Each row is a point on a tangle of strands that fork, close into loops and nearly touch. The rows are in no order.
In the rows, 128 means zero.
Points whose rows are less than 148 apart are linked; no others are. Some points are linked to none.
<511>: [153 131  76 111 154  98 167 132 187 123 121 118 149 144 128 146 138 124
 121 154 100 197  84 157 141  72 129  54 164 103  36 120 139 128 119 140
 118  32 155]
<486>: [225 130 146 121 121 123 117 110 111 162 115 122 141 138 103 119 133  84
 152 162 143 162 137  87 163  90  91 133  89 115 131 109 196 161 102 144
 115 136 134]
<758>: [ 85 157 156 132 135 152  77 169 154 129 205 101 138 113 143 120 131 108
 105 152 167 113 106  90 137 138 110 107 126 121  99 132 157 114 116 183
 133 174 170]
<510>: [125 150 149  51  92 165  82 127 114 164 116 139  58 120 144  86 126 124
 151 135 111 110 138 125 135 146 156 199 130 151 129  69  96 115 137 162
 146 144 185]
<647>: [135 116 136 159 121 127 173 137 138 151 156 155 135 190  92 186  96  83
  71 112 196 133  58 141 181 124 129  62 111 121 126 151 118 123 114 174
 146 123 164]
<520>: [120 187  76 110  88 125 200  73 138  88 114  98 151 130 137  99 109 160
 104 132  92  99 156 144 110 132  93 108 143 124  79 104 134 123 167 129
  58 150 114]
<272>: [102 180  88 190 158 121 161 208 152  85 159 100 105 114 145 156 154 150
 102 106 138 124 151 127 126 153 175  56 124 102 105 143 119 110 149 121
  89 177 131]
<1547>: [102 134 131 146 136  74 156 202 151 113 122 156 102 168  95 162 113 168
 110 136 132 162 131 131 149 171 149 129 115 104 140 152 114 142 141 110
 171 112 118]
<457>: [161 152 100 126 119 155  95 147 129  98  82 163 100 151 159 140 111 148
 141 139  78 172 140 145 116 131 135 166 146 177 141 136  86 165 195 132
 146 106  93]
<410>: [ 46  99 132 136 121  87  82 107 125 115 118 164 106  91 124  87 107 128
 170 132 160 113 100 137 109 137 150 169 122 162 177 188  69 119 140 155
 162 136  71]
<952>: [134 157 112 143 120 105 156 156 109 105  58 106 140 118 130 101 115 125
 173 102 108 113 171 116 151 160 132 140 104 123 165  99  58 138 122  49
 110 153  59]
<654>: [ 96 134 124 162 124 178 159 119 156  99 158 152 147 173 113 173 112 125
  67 112 161 115 103 167  86 121  94 103 155 124 106 148 151  96 191 147
 122  97 107]
<853>: [146 143 178 157 112 105 112  96 137 162 173 116 140 155  87  97 106  67
 148 140 159 104 134 135 137  96 112 160  93 103 192 150 196 134 141 127
 133 192  95]
<971>: [107  93 143 112 123 117 108 121 140 125 210 127 140 101 123 136 114 121
 127 175 116  92  90 109 170 133 118 108 114 135  54 132 128 141  83 127
 125 171 183]
<920>: [ 97 136  94 136 152 172 132 112 140 102 129 120 160 140 134 135 142 120
  64 121 180 142 109 148  79  90 113  99 162 120 100 132 160  79 171 177
 117  40 105]
<479>: [151  87 111 130 173 132 171 123  78 138  60 120  98 128 148 127 154  69
 145  80 119 199 119 104 163  85 155  93 143 123 180 108  95 141  94 101
 145  92 128]
<1252>: [112  85 133 160 165  87 154 129 113 141 134 100 111 116 106 129 125  97
 132 119 163 136 104 105 162  99 192 110 117 121 180 147 126 114  94 113
 135 128 138]
<1562>: [ 88 135 104 142 195 116  78 200 159 124 165  81 112  62 155 133 154 154
 152 107 141 127 102 109 138 140 177 100 145 131 148 208 120 136  94 153
 116 155 150]
<562>: [125  95 109 162 112 129 162 111 141 157 118 154 169 136  60 179 107 125
 115  94 205 109  87 160 124 124  95  79 137 137 121 205 148 119 128 136
  92 110 104]
<433>: [101  82 153  98  96 135  75  84 125 134 156 195 103 169 141 125  95 121
 137 147 130 107  65 176 106 118 137 187 126 159 124 154 105 132 151 181
 157 138 119]
<113>: [ 74 136 148 133 119 192 115 143 134  70 183 167 110 171 167 162 110 115
  52 121 134 116  92 146 109 156 119 122 156 125 104 125  92 123 188 156
 133 172 130]
<298>: [141  99 170 135 116 129 151  72  85 126 110 140 130 156 132  84 114  94
 119 142  90 112 140 120 146 108 165 195 109 100 209  81 115 121 114  82
 154 149  98]
<1241>: [168 118 138  83  81 123 107  87 106 173  81 192 105 119 117 100  98  99
 154 184 169 110 160 102 130 129 123 160 127 160 125 107 102 119 128 144
 128 133 114]
<277>: [158 199 152 168 107 101 154 164 170 149 144 176 132 193 110 173  64 115
 101 151 195 126 155 120 139 174 122 117 110 125 102 120 100 154 199 134
 152 153 106]
<581>: [113 136  85 124 153 137 188 121 116  94  98 103 123 134 156 132 151 113
 106  99 111 168 131 142 111 101 129  71 150 118 107  95 110 110 142 140
 117  62 144]
<626>: [147 133 138 115 147 136 140 126  80 126  71 134  89 140 170 124 130  60
 129 105 117 201 123  82 174  92 162 115 125 138 182  75  70 155 102 140
 162 114 152]
<714>: [200 125 134 128 126 123 125 125 118 132  76 193 101 170 138 131 108 131
 120 183 124 177 176 106 120 115 163 156 132 132 134  81 119 120 169 123
 156  74 119]
<958>: [101 104 109 149 102 136 199  95 149 114 112 164 144 153  81 178 120 144
  88  92 168 120  94 188  98 133  90  95 143 136 105 162 135  94 165 137
 113  67  98]
<764>: [141 116 138  96 131 123  61 101 117 159 113 121 136  93 131  86 143 137
 192 144  96 150 103 140 130 125 109 202 118 149 161 168 160 154 102 163
 143 121 133]
<1379>: [126 149  88 121  94 150 153 143 131 117 132 136 127 125 131 173 107 124
 138 105 109 137 101 151 143 134  82  68 121 189  68 147  80 174 118 150
 120 135 146]
<1596>: [ 82  86 179 129 141 126 100 104 138 140 194 151 149 168 110 110 107 121
  89 142 191 107 103 123  98 128 128 149 152  88 135 133 179  66 131 140
 150 125 124]
<1413>: [169 136 138  48  94 142  74  95 129 170 114 149 153 127 109 153 134 181
 159 135 114  99 115 179 108 151  67 175 141 166  71 123 154 143 132 147
 121 102 168]
<80>: [104 129 108 130 161 150 139 116 118 112 109 104 142  98 162 113 154 104
  84 125 183 146 148  98  92 105 125  88 140 113 115  93 142  74 142 160
 123  51 124]
<181>: [140 121 151 133 132 156  94 118 120 123 166 139 121 132 140 115 114  77
 123 166 126 138  97  97 159  86 115 141 119 141 137 139 156 144 127 164
 138 161 137]
<129>: [140 153 123  49 112 183  63 131 126 187  84 155  81  94 131  96 130 128
 153 130 153 136 142 125 128 149 116 171 150 174 107 101 120 103 158 187
 137  86 187]
<1400>: [132 184 118 105 104 214 121 122 112  90 150 101 139 151 156 151 158 134
  85 101  89 101 133 167  89 125  71 136 136 140 116 113 152 135 170 163
 111 160 145]
<1188>: [129 178 102 141 108  69 159 167 119 109  85 105 117 102 141 106 121 131
 163 119 124 126 198  87 139 163 141  86  98 125  91  65  62 141 117  75
 104 152 105]
<937>: [145 112 124 114  83 115 173 101 103 117  81 173 119 153 122 140 113 138
 130 136  98 134 150 142 134 153 134 140 133 146 114  77  58 131 126  77
 138 102 112]
<1069>: [116 148 154 152 148 187 138 123 117 140 167 124 120 168 137 145 109  53
  84  98 163 118  72 148 150  83 131 125 117 130 205 158 139 136 143 191
 157 154 136]
<1276>: [113 166 123 116 125 168 110 130  97 124  88 102 114 105 143  97 134 111
 140  86 138 118 136 121 120 129 105 169 125 154 216 153 109 150 140 148
 126 158  73]
<1652>: [149 127 117 159 108 129 132 118 151  71 134 175 131 153 146 126 115 168
 102 187  62 130 171 135  87 130 136 156 139 111  95 111 130 122 189 101
 124 129  90]
<1424>: [137 141 119 171 146 182 166  93 106  99  90 119 135 137 151 112 127  99
  94  97 125 124 160 141  95  95 117 148 143 119 181 128 153 121 203 111
 107 115  57]
<698>: [144  55 101 122 142 121 156 121 132 137 137 125 137  99 114 182 139 107
 148 128  99 161  65 149 174  98 133  83 159 167  88 171 110 142  77  97
 113 106 165]
<930>: [115 123 108 155 130 158 154 141 102  85 115  98 114 102 140 133 141  94
 144  97  50 123 110 141 182 120 166 139 148 151 174 146  71 162 113  68
  94 190 104]
<1179>: [132 125 155 171 172 180 159 148 119 133 167 102 129 179 127 160 124  72
  50 108 173 133  85 118 152  90 166 106 143 109 187 129 157  97 132 147
 143 122 151]
<699>: [139  89 126 122 173 118  93 156 137  95 125 178 106  95 165 122 143 126
 114 208 113 186 141  83 126 120 160 121 146 117  93 113 107 113  99 155
 166  62 145]
<106>: [113 124 155 124 148 145 140 105 125 159 153  53 131  77 101 111 167  93
 124 110 193 100 139  95 113 110 110 139 127  99 197 138 189  94 100 132
 101 151 121]
<1662>: [125 116 143  74 140 128  81 107 120 142 146 106 143  99 136 119 146 153
 162 133  67 122  97 156 146 148  92 164 132 149 116 149 137 156  87 137
 144 133 174]
<1152>: [170 145 170  97  94 122 143 117 106 166 116 124 127 190 118 122 115 162
 111 138 135 101 186 112 112 166 138 165 120 119 127  40 149  98 146  88
 145 124 159]
<739>: [174 159 125 101 155 136 131  89 132 123 127  75 158  89 170  88 171 111
 116 176  85 131 184 113 113  98 104 112 115  76  86  62 197 111 119 123
  85  92 158]
<490>: [121 201 119 119 120 152 163 169 107 129 132  52 121  99 150 125 181 127
 111  68 109 119 191  99 129 148 124  81 105  92 164  75 117 128  88 118
 109 190 162]
<1330>: [150 130  99 148 168 162 142 121 109 131  79  92 134 126 141 106 150 134
 131  76 142 134 161 125  84 101 123 140 133 116 188 138 185 122 155 117
 114  94  73]
<836>: [179 106 120  89  98 104 111  71 150 145 107 163 191 129 109 163 117 191
 139 139  95 122 104 188  98 117  76 133 145 144  40 119 156 130 122 123
 124  63 155]
<1318>: [ 83  77 174 131  86  75 115  89 103 171 151 114 136 128  99  95 147 125
 178 105 129  66 125 172 105 141 144 179  59 120 167 112 135 101  93 107
 168 150 128]
<119>: [208 134 165  97 111 124 129  83 115 169 137  98 164 132  80 118 160 131
 148 155 130 128 155 117 127 134  69 156  97  98 117  90 209 134  95 110
 112 127 148]
<153>: [ 88  95 139 145 121 165 147 126 147  84 172 172 104 159 124 176 101 119
  77 124 117 122  60 159 146 138 128 134 148 139 120 156  91 140 161 134
 147 149 118]
<1196>: [ 82 145 127 125 129 191 106 130 120  75 154 127 134 141 173 138 156 146
  64 115 123 111 127 147  82 150 116 126 151 125 102 104 125  92 176 154
 124 147 146]
<644>: [187 151 118 119  78 123  98 118 136 176  73 165 160 174  89 147  94 163
 158 130 156 133 139 155 112 140  96 152 121 163 127 155 142 161 170 138
 115 119 102]
<637>: [151 105 150 157 133 169 154 100 101 100 121 124 131 157 140 115 122 103
 104 120  46 127 117 142 166 109 158 190 134 120 200 111 116 149 143  68
 141 161  97]
<1495>: [147 155 130  94  90 140 139 114  95 145  73 138 112 148 128 121 119 141
 133 125 130 118 182 124 113 153 139 153 130 155 135  63  91 120 158  96
 132 111 133]
<148>: [ 57 110 127 126 153 141 107 151 120  66 128 138 106 116 148 127 165 180
  88 117 103 148 132 130  98 174 159 156 158 108 160 134  97 100 156 123
 158 121 129]
<888>: [122 164  94 107 137 143 146  67 136  92 137  93 163  85 161  86 150 141
  94 165 101 101 166 131  94 109 103 114 137  90  78 100 176  95 154 137
  61 134 136]
<343>: [102 174 132 132 114  83 138 161 125 138  79  93 131 115 117  90 102 141
 165  93 168  95 164  97 137 167 137 144  93 127 196 117  62 126 107  91
 127 168  67]
<1302>: [142  83 107 123 104 129 158 114 134 105 132 160 126 123 126 169 124 139
 128 122  72 153  91 155 151 126 104 100 145 169  72 131  88 148 107 100
 137 112 148]
<1576>: [116 101 184 141  94 102  89  89 136 165 202 132 152 166  80 102 120 103
 163 136 136  77 118 179 104 111 116 182  89 100 156 150 212 118 132 125
 144 183 120]
<521>: [137 155 139  45  76 147  97 131 102 137 126 131  82 138 142 116 128 133
 156 136  72 104 138 135 158 161 144 172 127 167 101  69  62 158 119 121
 137 175 183]
<215>: [109 116 126 148 139 123 136 137 138 153 162 121 158 120  81 155 112 127
 116 126 209 106 104 111 131 124 108  79 127 134 102 173 158 119 112 136
 108 132 133]
<879>: [143 111 118 150 105 135 175 159 174  78 136 195  98 153 132 194 110 101
  80 157 101 186  81 153 160 100 125  87 127 143  68 131 109 140 159 137
 148  78 135]
<264>: [ 52  94 176 130 100 100  78 129 143 116 232 159 108 150 142 114  93 122
 142 150 118  75 101 154 104 146 155 150  97 124  82 134 106 127 132 146
 149 196 136]
<1637>: [145 143 154  83  72 124  94 103 115 187  99 161  75 142 122  89 102  82
 161 149 159 112 133 129 146 123 157 183  97 153 156  90 102 117 146 171
 152 142 155]
<592>: [133 129  92 163 147 159 164 171 122  98 123 113  98 117 145 161 134 106
 140  86  82 146 105 142 167 116 148  92 153 158 142 166  88 170 124 108
 109 149 116]
<918>: [146 108 113 125 185  95 102 152 149 192 125  90 160  58 112 144 144 109
 174 131 210 125 101 111 155 113 132  65 126 116  99 176 176 149  44 120
  84  89 155]
<1539>: [170 120  88 167 143 130 157 180 172 105 130 137 111 144 125 178 128 136
 154 114  69 176  98 159 148 102 144  91 143 146  99 172 137 171 137 108
 116 108 119]
<469>: [162  80  89 134 129  81 186 115 170 120 104 157 141 133 100 157 132 137
 139 146 105 184 105 158 135  87 130  79 140 116  60 135 147 121 122 102
 114  44 129]
<340>: [151 184 116 110 108 221 156 122 110 128 176  90 144 146 110 168 154 111
  91  86 129  87 117 163 104 108  51 108 123 128 140 148 169 134 129 161
 102 144 135]
<1464>: [ 93 112 144 119 102 127  97 137 152 103 218 143 130 148 128 145  94 155
 113 153  93  85  82 136 148 156 114 128 123 142  53 144 111 155 126 131
 129 208 157]
<1314>: [105 124 137 140 122 128 146 123 111 130 145 125 133 120 116 131 112 112
 105 127 174 111 139  89 132 141 109  99 119 132 116 115 127 122 126 124
 125 146 126]
<844>: [166 108 131 136 134 127  98 126 124 133 120 157 122 169 135 137 105 109
 131 147 115 177  85 123 169 101 139 135 114 155 150 144 128 160 130 164
 161 123 140]
<1297>: [156 195 105 177 137 116 110 167 147 109 138  82 124  93 146 100 151 124
 144 128 136  91 193  95 119 118 119 109 101 106 112 134 174 143 159  93
  68 220  77]
<124>: [133 119 126 174 103 158 163 127 187  73 145 204 114 133 131 185  92  98
  88 144 108 151  83 162 138 109 110 114 144 152  88 167 112 152 196 132
 132 118  84]
<1233>: [152 120  74 140 131  94 136 142 144 130  66 145 134 146 109 134 121 177
 180 102 119 162 135 157 105 141 118 129 128 137 126 167 128 159 144 102
 127  80  64]
<1513>: [106 141 112  87  65 141 156 111 107 136 105 155 116 147 116 169  98 129
 124  97 149 101 100 161 141 171  96 117 127 188  96 121  42 156 125 134
 132 138 140]
<528>: [155 147 125  79 118 102 114 135 116 199 117 106 152 138 102 129 136 143
 172 101 147 136 115 137 143 142  98 110 100 137 144 157 141 152  65 171
 140 126 172]
<233>: [ 99 178  87 165 141  79 172 158 157  89 140  94 126 112 137 117 139 166
 107 127 140 125 185 108 112 158 159  61 111  86  75  98 128 100 156 113
  88 155 133]
<517>: [ 57  67 147 136 150  94 109 111 119 102 138 148  95  80 142  89 138 128
 139 142 119 136 119 100 125 120 193 154 122 113 168 119  83  98  91 139
 172 115 136]
<112>: [ 83 159 117 158 151 185 115 138 122  80 145  99 133  98 175 117 172 120
  66 110 147 125 157 115  91 124 132  98 144 109 139 110 149  79 177 149
 104 163 127]
<1651>: [119 110 129 183 169 112 117 154 128  82 115 128  90  84 152 102 143 121
 115 132 132 139 160  70 139 115 176 135 140 108 165 135 110 119 144  87
 119 155  79]
<484>: [157 164 145 193 135 131 155 137 153  83 138 173 123 169 156 132 101 113
  80 169 111 141 184 116 112 128 142 141 134  87 125  93 132 123 218 104
 136 138  79]
<927>: [ 91  94 143 115  96  74 146  79 103 178 118 106 158 143  72 101 132 151
 147  89 167  73 117 163 115 155 129 147  92 119 184 148 133 103  91 124
 149 137 124]
<179>: [ 93 101 159 109 123 135 146  68 101 168 130  78 139 113  90  89 161 115
 128  87 169  88 126 139 101 121 110 169 115 102 223 141 179  85 104 134
 134 140 112]
<1087>: [114 112 164 136 133 145  80 135 130 104 197 143 107 132 174 102 118 102
 116 180  84 129 101  98 149 111 157 152 121 120 113 108 134 128 117 163
 154 180 165]
<1122>: [143 130 100 156 160 121 179 134 102 106  74 118 101 121 152 123 140  97
 129  91 134 168 162  98 136 104 149  90 125 115 143  88 108 131 131 101
 123  91 106]
<359>: [129 102 181  95 113 105 131 101 106 150 154 133 123 204 122 127 110 167
 101 120 122  94 113 145 117 155 148 183 120 107 134  75 141  99 123 123
 167 134 158]
<252>: [145 173  88 143 142 131  90 177 129 111 103 112 104  96 164 115 127 122
 162 107 138 139 146  96 134 120 105 106 113 162 115 155 115 181 138 149
 112 154  95]
<625>: [145 102 140 102 166 112 118 116 136 179 153  75 168  55 111 156 161  92
 140 166 151 115 105 131 171 117 108  71 129 122  77 141 170 134  38  97
  80  91 181]
<453>: [159 188  86 137 127 120 214 116 162 103 126  87 143 179 133 121 101 150
 100 125  94 139 142 133 131 109 121  75 139 102  83  93 164 127 153 137
  75 115 137]
<128>: [159 125 153 180 163 178 142 120 116  99 132 145 126 162 156 130 118  91
  74 140 126 150 149 106 120  91 133 141 141 106 167 108 168 115 190 114
 133 123  96]
<317>: [107  97 158 160 169 125 123 135 145 153 171 107 158 132  94 135 127 110
  88 141 225 121 113  95 118 106 149 109 154 100 146 149 191  67 121 124
 120 109 125]
<1479>: [ 78 120 115 132 141 111 154 187 130  73 105 149  95 149 124 154 158 175
 107 114  73 171 142 158 121 162 150 146 151 106 146 143  98 130 157  96
 164 100 116]
<1620>: [170  39 106 135 133  71 197 104 130 151 105 146 141 116  91 169 149 123
 160 131  98 169 108 145 165 110 134  69 147 128  76 137 120 122  80  61
 115  78 146]
<720>: [128  89 148 132 156  85 132 126 129 149 138 107 157 114 110 111 134 176
 133 145 126 129 159  94 128 159 143 129 124  99 120 112 158 103  96  82
 141 106 145]
<1223>: [160 159 143 123 108 116  63 118 122 169  96 122 109 121 121  85 129  95
 193 132 149 149 111 128 127 102 111 195  94 150 195 168 163 151 134 199
 138 144 104]
<419>: [149  72  97 110 155  75 111 139 130 145  57 162 127 138 109 131 146 173
 176 121 114 202 119 144 120 143 133 143 143 124 151 175 120 147 123 110
 161  66 100]
<182>: [190 123 129 123 118 128 134  90 146 145 137 113 203 138  87 149 132 175
 134 131  87 114 128 174 110  94  74 133 126 115  72 119 213 141 123  94
 102  98 147]
<1601>: [ 90  69 176 130 123  58  87 101 128 175 166 127 147 129 113 100 135 167
 175 133 119  92 110 159 106 154 156 180  82 113 125 121 156  93  90 132
 178 116 164]
<1128>: [142 166 126  69  60 138 146 126  98 132 110 124 117 158 122 150 112 125
 149 110  77 102 119 159 165 160 105 145 119 173 110  89  51 175 107  96
 134 175 154]
<649>: [151 191  87 108 135 129 117 113 153 142  86 113 170 151 124 111 109 188
 150 124 154 137 153 148  61 109 105 133 135 122 100 133 184 142 172 167
  94  71 115]
<652>: [130 102 104 142 158 103 136 128 177 116 168 112 168  86 121 170 144 147
 121 174 102 125 105 159 133 113 141  74 158 119  25 143 147 115 108  92
  84  67 162]
<1629>: [ 91 124 140  89 143  84 114 137 119 157 152  89 126 119 133 115 146 151
 179 110  64 129 102 148 152 150 139 115 116 140 128 133  84 150  63 127
 175 146 200]
<820>: [123  81 127  96 111 154  95  93 107 101  92 198 104  95 152  93 120 141
 149 188  84 107 152 122 100 138 144 190 164 161 125 126  68 136 108 133
 145 134  95]
<168>: [157 171  85 104 145 112 197 117 185 109 140  83 161 161 142 132 127 162
  97 137  61 156 102 150 147 103 116  62 182  96  40  97 149 116 126 132
  82  91 175]
<608>: [ 92  94 139  89 116 156 113  87  92  98 127 151 120  98 156 108 144 147
 115 133  99 100 131 123 105 151 122 170 151 138 119 107  90 119 114 122
 133 134 130]
<799>: [111  86 131 144 110 107 200 105 109 132 151 119 139 114  91 153 118 117
 113 127 147  92 128 114 159 143 125  86 123 129  90 112 115 117  88  69
 103 141 143]
<426>: [ 81 121 108 100 131 110 158 145 106 135 134 105 125 111 117 146 140 147
 156  81  88 127 103 144 157 163 118  83 142 154 112 145  50 154  66 108
 142 145 173]
<110>: [112 132 145 122 144 134 103 117 132 152 141  94 120  61 119 101 143  69
 139 128 213 126 122  74 136  96  88 117 122 125 147 151 169 114 101 176
 107 143 120]
<948>: [182 176  90  84 124 148 110 116 123 180  62 122 179 152 119 134 139 163
 163  91 165 145 141 174  69 103  87 119 130 131 127 146 182 142 136 185
 103  48 135]
<1149>: [146 104 124  92  97 157 118  86 114 121  91 198 104  91 144 102 116 107
 145 204 123  86 189 108  85 123 117 152 152 163  81  96  91 130 112 145
 122 138 105]
<863>: [155  78 120 150 142 124 121 141 154  79 136 199 119 130 130 146 122 151
 106 205  80 168 141 114 116 107 142 140 141 116  88 133 134 125 138 117
 152  85 112]
<1191>: [177 199 127 157 127 181 148 168 129 145 167  98 150 171 119 155 120 130
 103 101 121 107 152 126 123 112  95 109 107 113 148 145 188 153 146 136
 111 161 126]
<1129>: [130 156 105 116 153 162 125 150 111 137  94  64 123  83 151  92 175 146
 153  60 122 117 171 114  93 137 113 147 128 114 210 143 153 136 115 117
 115 140  86]
<1027>: [ 97  92 157  74 106 127 146  78  81 137 132 124 124 141 127 125 136 140
 108 102 133  88 111 137 121 149 117 161 126 123 129  83 112 106  94 119
 145 129 154]
<1428>: [154 108 130 131 184 102 119 141 154 163 157  73 175  86 137 171 160 117
 137 169  99 129 114 150 151 111 143  58 156 110  52 130 160 130  62  65
  84  72 184]
<847>: [ 63 183 134 101 108 147 102 156 133 140 113  87 108  73 163 116 149 148
 125  94 191 114 168  86  98 174 109 126 135 138 161 104  99 103 128 184
 122 155 144]
<1275>: [ 91 137 148 169 163 177 144 159 125  98 151  92 124 139 150 138 153 111
  45 104 170 133 139  95 111 126 159 100 150  90 169  96 148  70 154 138
 135 127 139]
<689>: [101 132 143 148 136 127 114 142 113  91 102 134 109 118 154 103 139 152
 106 128 125 144 177  83 101 158 164 156 137 107 172  93  99 104 157 110
 143 134  99]
<1373>: [180 140 138 111 126  97  97 159 129 147  76 163  91 181 122 116 107 162
 151 162 106 179 163 115 141 154 183 185 129 140 169 104  99 131 168 105
 174  99 123]
<1009>: [137  91 122 178 158 102 158 151 116  84 136 130  98  88 142 133 143 107
 119 158 102 147 156  78 161 115 190 101 139 108 120 115 105 124 110  69
 105 148 121]
<1371>: [150 162 124 171 141 122  78 169 146 110 145 123 123 103 143 109 114 124
 145 150 128 123 154  79 144 118 111 124 116 140 108 158 149 166 154 121
 103 194  87]
<156>: [ 95  79 162 135 154  93  69 108 150 149 170 139 164 119 103 102 122 175
 155 160 129 114  92 137 118 136 145 175 128 113 126 169 172 108 111 135
 151 113 143]
<737>: [178 138 117 122  95 112  98 126 125 182  65 171 147 180  96 152  97 121
 138 109 195 144 102 140 131 138 113 121 120 149 163 183 119 157 151 199
 127 106 126]
<983>: [170  97 108  84 126  71  99 129 109 167  36 161 112 144 117 106 127 161
 192 141 118 185 152 129 130 153 160 162 140 151 160 131  77 136 128 103
 158  82 108]
<1216>: [146 122 165 123 144 125 127 106 125 158 144  83 176 114 106 106 154 164
 122 135 129 100 173 106 102 145  97 154 120  86 131 102 213  98 114  89
 119 117 141]
<6>: [181 178 150 143 124 155 145 125 120 155 147  96 131 150  98 129 121  76
 121 115 153 112 136 116 148 103  88 138  95 109 191 142 172 159 134 133
 121 186  97]
<726>: [102  82 123 133 159  47 163 140 136 155 115 112 146 105  76 130 139 186
 136 122 180 132 160 106 116 180 142  98 118  89 112 133 139  95  89  75
 134  74 127]
<1415>: [ 89  87 144 134 159 112 103 136 132  89 142 166  95  67 164 101 137 119
 111 182 139 142 140  58 132 130 174 119 141 109 119 107  84  98  85 158
 155 123 142]
<1057>: [106 117 139 147 111 136 137 117 111  97 149  97 130 138 123 111 124 100
 150 119  34  91 102 163 177 112 171 177 104 132 186 131  86 156 112  63
 136 199 115]
<292>: [153 157 141  62 116 173  56 118 127 188  93 145 144 118 122 129 142 143
 142 142 173 132 118 154 102 145  88 170 154 157  92 123 165 109 143 192
 123  62 178]
<1096>: [128 181  72 167 137  60 167 188 156  81 102 116  98 124 146 113 132 150
 158 119 109 140 179 116 139 155 159  75 111 102  85 108  92 147 147  91
 101 147  94]
<771>: [ 75  79 143 137 155 108  60 106 137 127 140 153 133  91 123  78 122 170
 165 153 127 126 109 121  94 135 144 197 146 133 165 196 146 108 137 146
 152 120  88]
<1200>: [114  75 167 124 132 123 120 106 103 119 179 130 102 120 159 100 137  82
 134 157  73 119 106 114 158  85 184 148  93 110 124  72 120 124  67 135
 166 146 187]
<1535>: [ 67 152 123 109 114 131  79 127 112 121  76 129 102  94 144  87 113 137
 163 101 159 116 123 122 108 151 132 181 136 177 201 166  63 131 147 161
 142 144  71]
<868>: [174 126  97  96 106 151  99 111 103 173  50 148 159 142 112 144 138 121
 145  89 183 153 111 150 107 115  77 120 129 161 152 175 145 151 135 196
 113  75 127]
<1533>: [123 129 125 129 171 116 100 140 148 162 120  92 151  44 136 113 145 108
 143 137 207 125 143  80 130 116 102  78 116 111  93 134 174 117  85 144
  95  87 133]
<376>: [155 134  92 136 138 132 108 156 131 112  93 124 133 145 141 126 131 178
 168 110  55 162 140 154 112 142 121 152 140 155 142 160 116 172 152  97
 137 122  89]
<830>: [ 47 117 173 137 120  94  81 134 157 128 196 154 108 143 138 103  95 127
 124 148 182 111 114 110  94 153 150 145 127 112 128 131 127  87 140 171
 162 151 134]
<1490>: [136 131 174 140 143 174 107  98 116 138 152 132 118 149 142 110 121  30
  96 131 180 143  97 113 139  65 110 148 129 120 201 133 183 113 148 189
 143 147 121]
<661>: [119 147 160 140 134 129  60 142 145 138 126 137 131 106 155  79 122 167
 143 156 145 131 174  82  78 154 118 191 150 118 150 134 172  99 166 147
 132 143 100]
<249>: [146 134 110 100  88 189 102 110 120 111  99 176 106 144 156 158 103 117
 123 130 105 144 101 155 126 121 100 156 146 203 121 143  82 167 179 158
 139 121 117]
<1635>: [117  83 128 141 140 111 108 141 171 132 200 134 171  99  90 179 119 158
 122 175 137 108  82 136 151 134 124  90 145 135  32 164 144 130  92 101
 107 115 167]
<79>: [130 124 114 165 144 103 177 217 173 104 133 168  93 161 105 199 117 127
 110 134 120 181  99 148 177 126 142  92 124 121 112 173 130 156 144 124
 148  96 126]
<472>: [ 84  91 164 152 119 104 120 105 103 113 145 130 104 120 139  95 132  92
 148 128  92 112 131 117 141 100 200 162  85 113 183  83  94 119  96 109
 170 152 133]
<1549>: [ 61  97 124 115  94 101 182 105 102 110 148 135 117 113  95 145 114 124
 127 104 126  91  98 127 173 165 129  93 125 144  87 107  47 139  68  90
 122 155 153]
<611>: [122 227 111 139 106 143 154 202 115 139 155  82 120 120 145 126 134 150
 117  62 132  90 176 103 130 166 124  83  93 103 173 130  97 138 103 120
 105 198 120]
<1059>: [142 184 120 163 128 103 137 176 139 135 110  80 128 107 120  94 125 129
 155  96 167  76 185  90 128 145 108 121  94 111 159 135 132 141 126  79
  96 191  53]
<1363>: [121 195  77 166 140 143 148 213 125 114 154  96 107 102 158 142 152 151
 140  65 106 106 144 130 137 156 163  74 127 120 149 176  96 143 113 107
  85 200 117]
<369>: [157 153 150 127 132 139 141 139 101 139 119 121 110 179 152 136 108  77
 111 116 122 169 107 109 179 105 152 114 103 140 172  89 108 160 113 158
 169 140 170]
<1272>: [142 123 120 123 119 128 133 130 142 142 153 117 175 138  93 161 126 188
 135 112 100 106 118 162 124 147  85 120 127 143  84 155 157 144 110 110
 124 129 148]

A fork is a point with three links, a tip a point with one. Leave the first point through the second and follow the links. Name the first fork or tip that comes.
<453>; <168> -> <510>
<410>; <771> -> <215>
<654>; <920> -> <181>
<490>; <611> -> <252>
<1635>; <652> -> <472>
<252>; <1371> -> <490>
<521>; <1128> -> <739>

A piece is two or more points that can be reached from each other along the links. Count, over all rows, the pieces, the separate loops (a circle has one, a figure eight two, a Y none), the forks (points with three links) and the tips (points with one).
pieces -> 6
loops -> 2
forks -> 6
tips -> 14

Name the points in between on the shortest way along the links from the first point to the second, in order.
<888>; <836> -> <520> <453> <168> <511> <469> <1620> <698> <1302> <1379> <1513> <1128> <521> <510> <129> <292> <1413>
<1223>; <920> -> <764> <1662> <1629> <426> <1549> <799> <1314> <215> <562> <958> <654>
<1297>; <490> -> <1059> <343> <952> <1188> <1096> <233> <272> <1363> <611>
<637>; <958> -> <298> <472> <1200> <1087> <181> <844> <369> <626> <479> <1122> <581> <80> <920> <654>
